Each scene shows the same named points in several views. A view is turned or mirrored, shifted and resized as a whole, has a little noise and may leave points out.
(in the rows, 128 means zero)

Scene 1
View 1
z_209: [123 143 151 111 121 134 128 118 134 131 123 122 122 125 117 118 131 132
 155 135 139 132 121 137 119 140 138 122 141 127 136]
z_894: [132 105 137 126 118 132 129 118 138 128 139 132 108 128 115 111 126 132
 148 136 136 150 126 143 126 153 145 133 152 136 130]
z_155: [125 152 166 101 123 135 127 117 139 159 107 128 133 128 118 129 128 130
 163 139 144 119 115 133 128 132 137 126 120 129 134]
z_529: [121 166 174  95 125 134 129 116 138 166 102 127 137 126 116 133 129 125
 170 140 148 110 110 129 123 124 134 120 114 126 137]
z_833: [127 131 162 116 111 121 129 111 139 165 127 137 121 107 105 129 119 126
 165 144 146 123 118 138 108 135 137 135 128 125 127]
z_362: [126 146 151 104 130 143 126 120 139 134 110 125 126 147 127 117 135 130
 156 133 137 131 120 132 140 140 140 120 134 136 140]
z_948: [128 121 148 121 115 127 130 115 138 143 130 134 118 119 112 118 124 130
 155 138 142 138 122 139 117 144 141 132 141 130 129]
z_10: [139 106 147 117 126 143 126 114 147 156 120 141 116 154 130 120 124 124
 149 139 135 145 123 140 152 149 144 135 137 140 129]
z_34: [137 121 133 104 143 165 119 126 145 126 107 132 117 193 151 105 138 130
 138 130 125 153 123 135 184 157 148 126 144 150 140]
z_817: [127 130 141 113 124 141 128 122 138 124 125 127 118 138 123 112 134 131
 150 131 134 142 121 139 132 148 142 124 145 137 136]
z_967: [123 150 147 104 130 145 126 123 136 124 113 121 124 144 126 114 136 132
 152 130 136 135 122 134 135 140 138 117 140 133 140]
z_27: [121 162 157  97 130 143 127 120 138 141 103 122 132 145 128 122 137 129
 158 131 139 122 113 130 138 132 137 117 126 133 141]
z_52: [132 104 125 127 121 142 124 125 136 104 143 127 103 142 125  99 133 135
 140 129 129 164 129 144 135 159 148 129 165 140 133]
z_507: [120 108 117 138 108 123 132 126 127  74 165 114  97  99 105  92 135 142
 142 126 131 165 135 145  92 162 146 125 182 130 134]
z_478: [141  73 104 135 131 155 120 131 140  82 150 132  89 171 138  86 136 136
 121 124 119 187 137 147 161 176 157 131 183 153 134]
z_318: [118 166 171  99 121 129 132 116 135 156 107 125 136 116 111 130 131 127
 170 138 147 110 112 130 112 125 134 120 117 121 138]
View 2
z_362: [ 96  95 133 126 130 134 127 135 128  98 143 143 143 121 132 127  89 119
 114 112  97 140 103  99 159  98 116 130 139 139 121]
z_34: [ 64 118 156  98 116 135 110 138 144  89 158 144 116 104 113 121 140 116
 112  99  80 137 115 101 194  62  91 126 146 149 102]
z_209: [115  88 127 134 137 132 135 120 128 107 139 145 159 135 138 120  95 129
 115 116 103 146 102 104 136 108 127 131 133 139 128]
z_507: [122  89 130 139 132 147 152  75 168 151 103 170 192 144 123  90 163 157
 115 137  85 178 117 118 106  85 122 132 103 149 132]
z_52: [ 97  99 142 119 123 140 132 101 158 125 131 152 154 131 118 100 161 140
 114 117  84 158 119 110 140  77 110 131 124 154 118]
z_10: [100  96 143 115 122 122 108 129 136  93 169 125 116 134 126 116 134 122
 124 102  99 135 106 109 152  98 122 143 152 154 118]
z_318: [122  81 117 143 138 125 135 143 106  89 145 133 152 133 147 138  43 117
 116 114 115 131  89  96 139 133 138 132 143 131 131]
z_817: [102  93 135 126 129 135 129 121 140 110 138 148 151 128 126 118 119 129
 113 114  94 149 105 106 147  93 115 129 131 142 121]
z_478: [ 75 114 160 100 112 142 122  91 184 132 136 162 144 120 103  88 216 146
 112 113  66 169 131 116 159  45  90 132 119 162 106]
z_529: [111  87 126 135 136 125 124 145 110  87 154 130 139 130 141 134  58 116
 116 110 112 129  94  99 147 123 132 134 150 136 127]
z_833: [133  77 120 142 137 118 123 123 117 104 153 123 145 153 144 120  92 131
 125 117 118 137  96 108 117 131 148 146 141 148 136]
z_155: [116  88 125 135 133 124 125 141 115  89 153 130 139 133 143 132  69 118
 115 112 111 134  94  99 144 122 130 132 147 137 127]
View 3
z_507: [177  68 194  83 120 111 164 113 182 185 175 148 101 133 100  96 116 114
 141 115 161 154 134  57 139 157 125 147 111 149 182]
z_10: [130  90 133  93 162 133 159 166  82 134 158 136 141 153 132 100 117 118
 131 130 130 125 118 122 123 116 112 126 117 162 147]
z_529: [116 135 160 115 175 137 110 152  89  95 140 130 141  93 120 111  94  88
 165 135 117 128 127  95 135 106 100 103 118 175 107]
z_833: [132 112 156 122 166 133 151 129 109 109 153 139 125  94 141 108  95 102
 134 133 124 117 124  75 129 119 113 123 118 181 124]
z_34: [126  83 134  60 148 127 131 200  74 156 158 129 155 192  99  97 135 116
 156 126 137 148 117 158 133 115 105 115 112 144 162]
z_27: [123 127 162 103 163 133 108 160  93 112 143 131 140 111 109 108 104  89
 169 131 125 135 125 104 139 111 100 103 115 168 122]
z_52: [159  64 161  69 129 115 160 153 135 179 173 142 128 175 103  95 130 124
 138 119 154 149 126 109 131 142 120 138 110 144 181]
z_817: [138  92 161  89 149 125 136 155 113 143 157 138 132 137 106 100 112 108
 151 123 140 142 127 101 132 127 108 121 114 157 149]
z_948: [143 100 158 106 159 129 152 137 116 130 158 139 123 115 128 103 106 107
 139 128 132 128 125  86 129 125 115 130 114 166 141]
z_894: [148  82 157  93 146 123 161 139 124 152 165 141 126 140 121  98 113 121
 132 123 141 136 125  88 129 132 118 134 115 159 158]
z_967: [132 110 164  86 152 128 116 162 108 136 151 136 137 132  97 105 113  96
 167 126 137 146 128 108 137 118 101 112 112 155 143]
z_155: [121 126 156 109 169 134 121 153  93 108 142 132 136 105 118 106 103  94
 157 132 122 128 125 100 133 109 103 109 117 174 121]
z_318: [122 139 166 118 173 136 109 143 100  97 139 134 132  86 116 111  95  85
 166 133 120 130 129  84 136 109 102 105 116 177 112]
z_362: [126 113 149  95 164 133 124 167  86 121 149 132 143 134 112 103 113 102
 159 130 128 138 121 115 133 111 104 112 115 163 133]
z_209: [139 108 168  99 154 128 131 144 116 129 155 136 128 115 110 104 107  98
 154 127 135 138 129  85 135 122 106 120 114 164 138]
View 4
z_967: [138 118 129 100  95 152  99 141 134 117 109 120 141 124 149 128 127 154
 161 131 139 134 118 126 131 118 132 131 101 121 138]
z_478: [105  99 150  99  91 195 117 176 100 130  68 169 121  94 156 149 172 177
 157 154 122  86 109 138 126 157 157 158 130 107 102]
z_155: [145 126 114 114  97 129 104 124 148 109 117 112 136 144 134 110 122 144
 162 125 133 140 109 127 113 110 113 120 103 124 153]
z_10: [140 115 115 126  98 147 124 146 125 109  95 139 122 121 136 123 148 152
 160 141 123 114 101 127 101 121 126 122 118 110 142]
z_209: [129 124 126 102  92 146 102 134 148 119 107 119 137 143 138 115 131 153
 164 125 133 134 110 136 120 128 121 138 104 128 135]
z_34: [151 102 123 120  97 160 123 158 102 107  92 143 130  91 155 140 140 161
 158 146 129 113 115 116 124 109 142 115 116  96 142]
z_507: [ 79 123 158  78  85 178  91 148 153 142  86 140 131 149 142 121 158 168
 160 129 129 111 106 158 128 180 135 183 119 143  93]
z_27: [148 124 116 106  95 134 100 128 144 110 119 108 143 138 141 117 114 146
 160 126 139 143 116 125 124 107 120 121  94 124 151]
z_948: [123 126 120 112  93 144 109 132 150 116 102 126 125 148 131 107 141 151
 160 127 126 125  99 137 106 135 118 138 112 129 134]
z_529: [153 129 109 111  97 121 103 119 153 108 124 101 142 148 136 104 110 141
 162 120 138 150 108 127 116 101 110 115  95 127 158]
z_894: [115 121 130 108  92 158 109 146 138 120  95 140 126 137 136 117 151 157
 160 134 123 114 101 141 111 145 128 147 119 123 121]
z_817: [126 117 131 103  94 155 107 142 135 119 102 129 135 127 145 124 137 156
 158 133 132 123 112 133 124 130 130 137 109 123 129]

In a view up to two points have been moved. Name them for each view, in the order of its rows, or write -.
view 1 | z_27
view 2 | z_529
view 3 | z_52, z_362
view 4 | z_34

Scene 2
View 1
z_13: [131 114 144 124  92 125 112 106 119 160 133 138 141 123 161 147 135 113
 114  94 130  92 151 147 164 127 113 120 141 148 133]
z_15: [137 113 142 116 104 133 139 104 158  99 125 125 151 137 151 130 125 108
 115  81 133  94 157 151 128 132 118 148 148 123 128]
z_873: [134 141 149 108 110 124 132 105 115 137 130 131 121 120 135 123 137 101
  99 124 133 122 174 139 152 139 137 139 155 138 118]
z_372: [136 135 146 105 113 127 139 103 129 118 125 128 126 124 136 122 132 101
 102 114 133 118 173 142 140 139 132 147 156 130 117]
z_657: [118 125 145 113 103 113 151  96 140 111 122 137 129 135 133 121 142 120
 113 108 127 107 158 143 137 148 134 147 143 119 130]
z_158: [134 111 143 127  88 133 104 109 119 167 135 137 147 121 168 152 131 111
 113  88 128  88 149 149 167 121 106 115 142 156 135]
z_763: [146 109 142 129  93 142  93 115 118 173 137 130 155 120 181 160 120 101
 112  76 132  84 153 152 166 112  96 113 148 161 131]
z_760: [163 132 144 109 121 152 127 113 146 102 128 109 149 124 154 128 110  83
 100  87 141 111 182 151 126 125 117 151 171 133 112]
z_825: [152 138 147 106 117 140 125 111 124 131 134 121 134 118 148 129 122  89
  97 108 136 120 181 144 145 128 125 143 166 143 114]
z_108: [137 121 143 119 102 132 121 108 128 137 130 130 140 124 157 137 128 106
 109  96 133 100 161 147 151 127 117 131 149 140 126]
z_8: [152 142 146 112 113 138 110 113 104 161 135 124 129 109 154 137 127  87
  94 116 134 120 179 142 162 125 122 129 163 156 114]
z_492: [141 137 147 115 107 130 108 110  99 170 134 132 126 112 151 140 133  98
  97 118 132 116 170 140 168 126 124 122 156 155 120]
z_803: [133 143 149 110 108 121 125 106 106 153 131 135 119 116 140 129 138 102
 100 125 130 121 171 137 161 137 133 133 153 145 119]
z_261: [168 137 145 109 121 156 112 116 129 127 133 109 148 116 160 134 108  76
  95  94 141 114 186 148 140 118 114 142 175 149 110]
z_504: [159 122 145 118 107 149 104 117 128 147 136 117 153 117 171 146 114  87
 101  86 138 100 172 151 151 116 105 127 163 153 120]
z_599: [133 150 149  99 119 119 148 101 116 121 126 130 111 121 122 112 140 102
  96 134 132 135 181 134 144 146 145 151 160 127 112]
z_914: [129 119 145 121  97 124 120 105 124 148 131 136 137 125 153 140 136 112
 111  98 128  97 157 146 157 131 118 127 143 142 129]
z_570: [138 111 143 120 101 133 130 107 150 115 129 127 153 135 159 135 124 109
 116  79 131  93 159 150 135 129 112 140 146 130 128]
z_641: [129 135 147 110 106 120 130 104 113 147 130 136 123 122 140 129 141 107
 102 120 130 115 166 140 158 137 132 134 151 141 123]
View 2
z_492: [117 137 120 113 121 131 106 130 144 133 148 125 102 112 123 107 112 129
 118 122 129 140 145 151 105 102 129 129 129 138 134]
z_763: [118 138 120 126 116 107 121 137 154 150 136 161  98 107 147 111 134 141
 132 107 106 152 162 155  84 100 139 125 145 147 134]
z_873: [128 129 113 116 125 136 114 126 129 122 142 113 109 134 121 123 106 119
 120 127 133 143 134 148 125 108 128 133 111 138 129]
z_599: [131 123 110 115 127 144 116 122 121 115 140 100 117 146 116 129  97 110
 119 132 141 141 126 144 140 108 126 135  98 132 127]
z_8: [111 128 108 111 117 125 105 122 145 133 147 126 110 116 126 107 112 129
 118 115 130 135 143 152 109 102 135 130 125 130 136]
z_825: [118 120  99 115 116 122 118 118 137 130 136 124 121 134 133 123 112 122
 125 115 130 137 138 149 123 107 138 127 111 129 131]
z_261: [108 110  86 117 107 109 118 109 145 137 134 136 130 130 144 121 118 130
 130 100 126 133 141 148 115 106 148 122 115 121 131]
z_158: [126 141 129 127 121 116 125 144 146 144 137 152  93 110 139 116 130 136
 131 117 111 157 158 152  89 101 132 131 141 154 132]
z_13: [130 141 129 127 125 122 125 143 138 138 135 145  94 118 138 122 125 131
 129 121 113 158 154 151  96 103 128 132 134 154 129]
z_760: [120 105  85 123 109 108 133 112 133 133 124 136 134 146 150 137 120 123
 136 102 124 142 139 145 122 110 149 125 105 128 126]
z_504: [114 120 101 122 111 108 120 123 148 142 135 146 115 120 145 119 128 135
 131 102 118 142 150 151 102 104 145 125 130 134 131]
z_15: [141 118 106 135 119 112 150 131 123 132 117 142 120 155 153 149 125 120
 141 115 114 163 144 143 119 112 141 128 106 148 122]
z_914: [132 136 124 126 124 125 127 139 135 133 134 138  99 128 137 125 122 126
 129 123 118 156 147 148 105 105 130 133 126 152 128]
z_641: [129 135 122 119 127 136 116 131 132 124 141 119 102 128 122 122 108 120
 121 128 131 147 138 148 120 107 126 134 117 142 129]
z_803: [125 135 120 116 126 139 109 130 132 125 145 114 103 126 119 116 107 120
 118 129 131 143 139 150 119 104 125 134 118 139 131]
z_108: [129 131 116 124 121 121 128 132 136 134 133 138 107 131 139 129 122 126
 131 118 120 153 146 149 108 105 135 131 122 146 128]
z_570: [137 121 110 134 120 112 143 133 132 135 121 146 113 143 151 141 129 123
 141 114 112 161 147 146 111 110 140 129 115 148 126]
z_372: [131 124 108 121 122 131 124 123 123 122 134 118 117 144 131 133 109 115
 126 124 131 147 134 145 130 109 132 134 103 136 126]
z_657: [144 126 115 129 127 132 136 133 117 119 128 123 114 152 135 143 113 113
 132 129 125 159 135 141 130 110 128 135 102 146 123]
View 3
z_13: [122 147 147 159 129 119 125 124 149 164  98 153 137 138 163 145 117 155
 150 135 130  98 134 120 126 160 105 129 138 137 134]
z_657: [142 128 126 142 126 121 137 108 145 165 113 120 139 110 124 152 139 141
 164 135 141 139 133 122 123 133 111 120 122 149 144]
z_372: [137 119 122 143 124 128 138 106 127 170 121 128 136 122 130 148 144 147
 156 141 139 129 121 124 121 128 123 120 127 152 145]
z_492: [116 129 131 154 132 132 125 116 122 168 111 160 130 144 164 137 134 162
 135 146 128  95 111 126 128 142 124 131 151 149 142]
z_158: [115 150 153 161 126 115 125 130 150 166  96 161 138 145 170 147 109 157
 147 134 130  85 136 117 122 166 106 126 137 132 134]
z_763: [111 144 158 164 123 114 130 137 141 172  97 169 140 165 176 152 102 160
 142 136 128  74 134 111 117 172 116 122 127 125 132]
z_803: [126 130 124 149 132 133 125 106 125 166 112 146 129 127 150 136 144 159
 141 143 131 113 111 128 130 132 121 132 151 159 144]
z_8: [120 120 128 154 125 134 133 118 113 176 118 158 131 150 160 142 137 162
 134 149 130  94 107 123 121 139 135 126 141 149 143]
z_15: [141 127 138 145 113 112 148 120 147 173 113 121 148 124 126 166 119 137
 171 134 146 125 148 113 111 147 112 106  99 132 139]
z_825: [130 113 123 148 119 130 142 113 115 178 124 141 135 143 142 152 137 152
 146 150 138 110 114 117 117 131 135 116 122 147 144]
z_108: [127 134 140 152 122 120 136 122 140 169 109 142 139 136 150 151 123 150
 153 137 137 106 132 117 118 148 115 119 124 138 138]
z_641: [129 130 126 147 133 131 126 108 131 164 111 144 132 124 146 138 143 154
 147 142 133 118 116 128 129 134 117 130 148 156 142]
z_599: [140 114 110 138 131 137 132  95 118 168 127 126 129 111 126 140 161 150
 149 146 138 139 108 132 128 112 127 126 141 165 147]
z_504: [119 121 142 155 115 120 143 129 123 183 114 155 140 160 158 157 115 157
 145 145 136  85 126 110 112 151 132 113 116 131 139]
z_914: [127 141 140 154 128 120 128 121 144 165 104 146 138 131 152 146 123 153
 154 136 131 108 131 122 124 152 107 126 133 140 138]
z_760: [136 104 128 145 107 122 155 120 118 184 127 130 145 147 130 168 125 144
 155 147 145 111 126 108 103 134 139 102  92 136 145]
z_873: [135 118 116 142 130 134 134 101 124 167 120 133 131 119 134 141 151 150
 149 144 138 130 112 128 127 123 124 126 140 160 145]
z_570: [135 132 143 148 116 113 142 125 149 172 108 130 144 132 138 163 115 141
 164 134 143 116 147 114 114 153 111 110 105 130 137]
View 4
z_372: [123 159 129 127 143 140 126 152 124 118 150 132 149 138 137 139 137 123
  96 128 152 126 125 110 111 137 129 120 128 158 114]
z_825: [118 157 123 120 140 138 122 142 130 117 165 133 138 129 139 142 142 126
 100 130 159 129 119 109 120 120 142 141 126 141 115]
z_641: [128 164 142 132 148 125 125 160 132 115 153 131 153 142 143 129 128 116
 110 122 145 124 132  95 108 120 138 117 126 141 116]
z_504: [122 153 126 105 131 119 138 153 130 121 180 125 135 115 152 142 133 129
 117 113 159 141 119 121 123  94 152 161 117 132 132]
z_261: [115 154 114 105 132 138 126 135 129 121 177 133 127 117 142 151 145 136
 101 128 168 135 109 124 130 109 150 164 121 136 123]
z_914: [129 157 140 121 139 115 142 174 126 121 161 121 151 132 153 131 119 119
 119 110 143 135 135 112 105 109 137 130 119 147 129]
z_8: [122 163 131 122 145 125 120 142 143 113 172 135 140 134 143 134 135 121
 114 125 157 126 121  93 122  96 152 140 124 121 116]
z_15: [122 148 124 106 127 134 150 173 105 129 154 119 147 119 147 149 130 131
  99 116 148 141 123 145 106 142 122 135 116 180 135]
z_803: [126 165 141 135 150 124 121 154 140 112 157 135 153 145 140 127 130 116
 110 125 148 124 131  89 110 115 141 118 129 133 111]
z_763: [130 153 139 105 129  98 149 176 131 124 185 116 142 114 165 132 116 125
 137  98 146 147 130 120 114  73 154 158 111 123 144]
z_873: [125 164 135 132 148 133 120 151 134 116 153 135 151 143 137 132 134 120
 103 129 150 122 128  96 110 125 136 117 127 143 111]
z_108: [126 154 132 115 137 121 140 168 124 121 163 122 147 127 150 134 126 122
 115 111 147 136 131 119 110 113 137 136 117 149 130]
z_657: [125 155 132 125 141 138 136 170 114 124 143 126 157 137 139 139 131 123
  96 123 143 128 129 118 102 147 121 112 125 173 120]
z_760: [115 148 110 105 128 145 133 142 116 127 166 130 131 116 140 157 146 138
  92 128 165 136 109 139 125 132 137 157 122 159 125]
z_13: [130 155 141 112 134 109 146 178 125 123 170 119 149 125 157 132 118 121
 126 104 141 140 136 118 107 101 141 137 115 144 137]
z_570: [126 149 127 105 126 125 151 176 109 130 161 119 148 118 151 144 124 130
 109 110 146 143 125 139 106 129 130 138 115 168 137]
z_599: [121 164 131 139 152 146 113 141 131 112 140 140 153 151 128 135 143 119
  89 137 155 113 126  91 111 148 128 108 134 153 101]
z_492: [127 163 139 127 149 116 122 154 144 112 168 131 148 137 147 125 130 117
 123 118 150 126 131  87 116  94 152 133 124 118 119]
View 5
z_261: [121 107 169  84  98 135 118 161 143 149 120 133 182  95  99  84 130 129
 153 127 117 156 103 105 125 157  89 124 128 121 123]
z_158: [110 111 159 106 117 120 101 149 150 137 151 110 144 131 114 173 112 115
 110 153 132 146 107  83 125 178 150 101 132 109 114]
z_760: [117 110 166  70 120 138 115 142 141 131 122 133 184 108 117  68 127 124
 162 127 103 148 115 125 127 158  95 143 127 117 128]
z_873: [123 105 157 130 111 132 106 132 133 149 114 114 149 131 116  91 104 124
 133 132 140 103 105 129 136 155 124 111 107 150 138]
z_570: [106 113 157  76 144 127 103 124 146 116 140 120 165 137 132 117 116 109
 140 142 103 138 124 118 131 170 131 134 129 104 127]
z_372: [119 109 155 112 122 136 109 122 132 136 114 117 157 136 123  79 108 121
 142 130 126 110 113 141 137 153 118 123 109 140 139]
z_13: [109 109 156 113 121 121  99 141 147 136 145 111 141 138 117 160 108 111
 111 152 131 131 110  94 129 176 149 104 125 116 123]
z_15: [106 118 156  69 152 131 104 117 145 111 136 123 167 137 140  99 116 107
 147 139  96 131 127 131 132 168 127 141 129 105 132]
z_108: [111 111 159 102 123 126 104 136 144 134 134 118 153 131 119 124 113 116
 129 143 122 132 112 110 131 167 134 115 123 119 127]
z_8: [125 101 164 123  88 132 112 162 139 163 118 117 153 108  95 114 117 130
 130 132 145 131  98 101 129 157 112 102 115 142 127]
z_504: [116 106 166  88 104 126 111 162 149 144 133 126 169 106 101 124 126 123
 137 137 121 159 102  90 123 166 113 116 132 113 114]
z_641: [119 107 155 133 113 130 103 133 133 148 120 109 143 137 115 108 104 121
 123 137 141 105 107 125 137 155 137 106 109 145 136]
z_763: [109 108 163  92 109 118 104 167 155 141 153 118 156 116 103 176 123 113
 113 150 126 163 105  68 120 182 135 105 136 101 109]
z_599: [123 105 157 139 113 140 108 119 123 150 101 112 149 137 120  59 103 129
 142 123 138  86 107 154 142 143 117 116  97 163 146]
z_492: [123 101 163 134  93 129 106 158 139 162 124 111 143 120  97 128 109 126
 115 138 152 121  97 101 131 161 128  95 111 142 128]
View 6
z_261: [ 82  51 112  94 112 103  81 155 156 121 109  92 100 143 151 118 152 158
 117 123 143 152 118  74  81 121  69 191 103  84 113]
z_641: [ 96  99 123 120 115 104  99 162 154 108 154  85 109 137 135 156 142 120
 138 145 135 113 108 113 129 117 136 135 132  90 128]
z_803: [ 89  99 114 118 118 102  98 169 157  98 154  80 108 135 136 164 142 126
 139 142 143 111 100 112 132 120 134 138 123  88 124]
z_8: [ 85  80 103 110 121  98  94 172 153  95 138  66 104 129 144 154 138 151
 139 133 144 121 106 105 114 120 101 180 108  85 115]
z_158: [108 117 138 136 102 103 125 148 144 135 141  55 126 101 161 132 120 130
 149 147 131 106 159 130 123 112  98 211 135 109 148]
z_914: [110 115 143 135 103 107 117 145 144 132 146  74 120 115 154 135 129 117
 140 151 132 111 145 124 125 114 119 176 142 103 150]
z_760: [ 89  51 132  95  99 110  73 139 158 142 105 115  99 154 145  99 162 139
 102 130 135 160 122  65  71 118  84 161 119  87 123]
z_657: [104  96 153 116  97 114  94 136 159 141 141 122 109 154 134 126 160 100
 114 149 128 127 116  95 108 118 143 106 147  93 141]
z_504: [ 92  76 123 111 109 102  96 150 148 131 116  75 109 122 157 118 135 148
 131 133 139 136 138  98  94 115  73 211 114  96 128]
z_599: [ 86  81 120 104 118 110  77 162 166  96 154 112  94 162 119 158 162 117
 121 140 139 127  79  92 120 123 154  88 125  77 116]
z_15: [109  86 163 114  87 113  96 122 151 168 116 125 112 147 145  93 160 108
 106 145 123 142 142  86  86 115 111 144 146 100 149]
z_108: [101  96 140 122 104 106 105 145 151 135 132  87 112 127 150 126 140 124
 127 145 130 123 138 106 108 114 110 169 134  99 139]
z_873: [ 92  87 120 112 116 105  88 162 158 103 149  97 102 144 132 153 149 126
 130 142 137 122  98 103 120 123 136 125 126  86 121]
z_825: [ 87  68 115 101 113 104  82 158 160 111 126  95 101 145 138 134 153 142
 122 133 142 136 107  86  99 122 103 156 117  81 119]
z_570: [109  94 159 117  88 113 101 127 150 164 121 108 114 136 151  97 149 112
 117 144 126 137 151  95  93 113 105 163 147 103 150]
z_492: [ 86  95 106 120 123 100 102 171 151  94 149  59 109 121 145 157 130 143
 149 140 142 110 113 120 129 121 110 177 114  89 122]
z_372: [ 92  83 130 107 108 109  86 151 161 120 138 113 102 151 134 135 157 117
 120 140 133 134 106  90 108 123 131 119 130  87 129]
z_13: [108 117 141 134 103 103 119 149 144 137 142  66 122 110 155 134 126 123
 145 149 133 109 152 127 123 113 111 188 136 104 148]

In a view up to two points have been moved. Name them for each view, in the order of its rows, or write -.
view 1 | z_657
view 2 | -
view 3 | z_873
view 4 | z_13
view 5 | -
view 6 | z_914
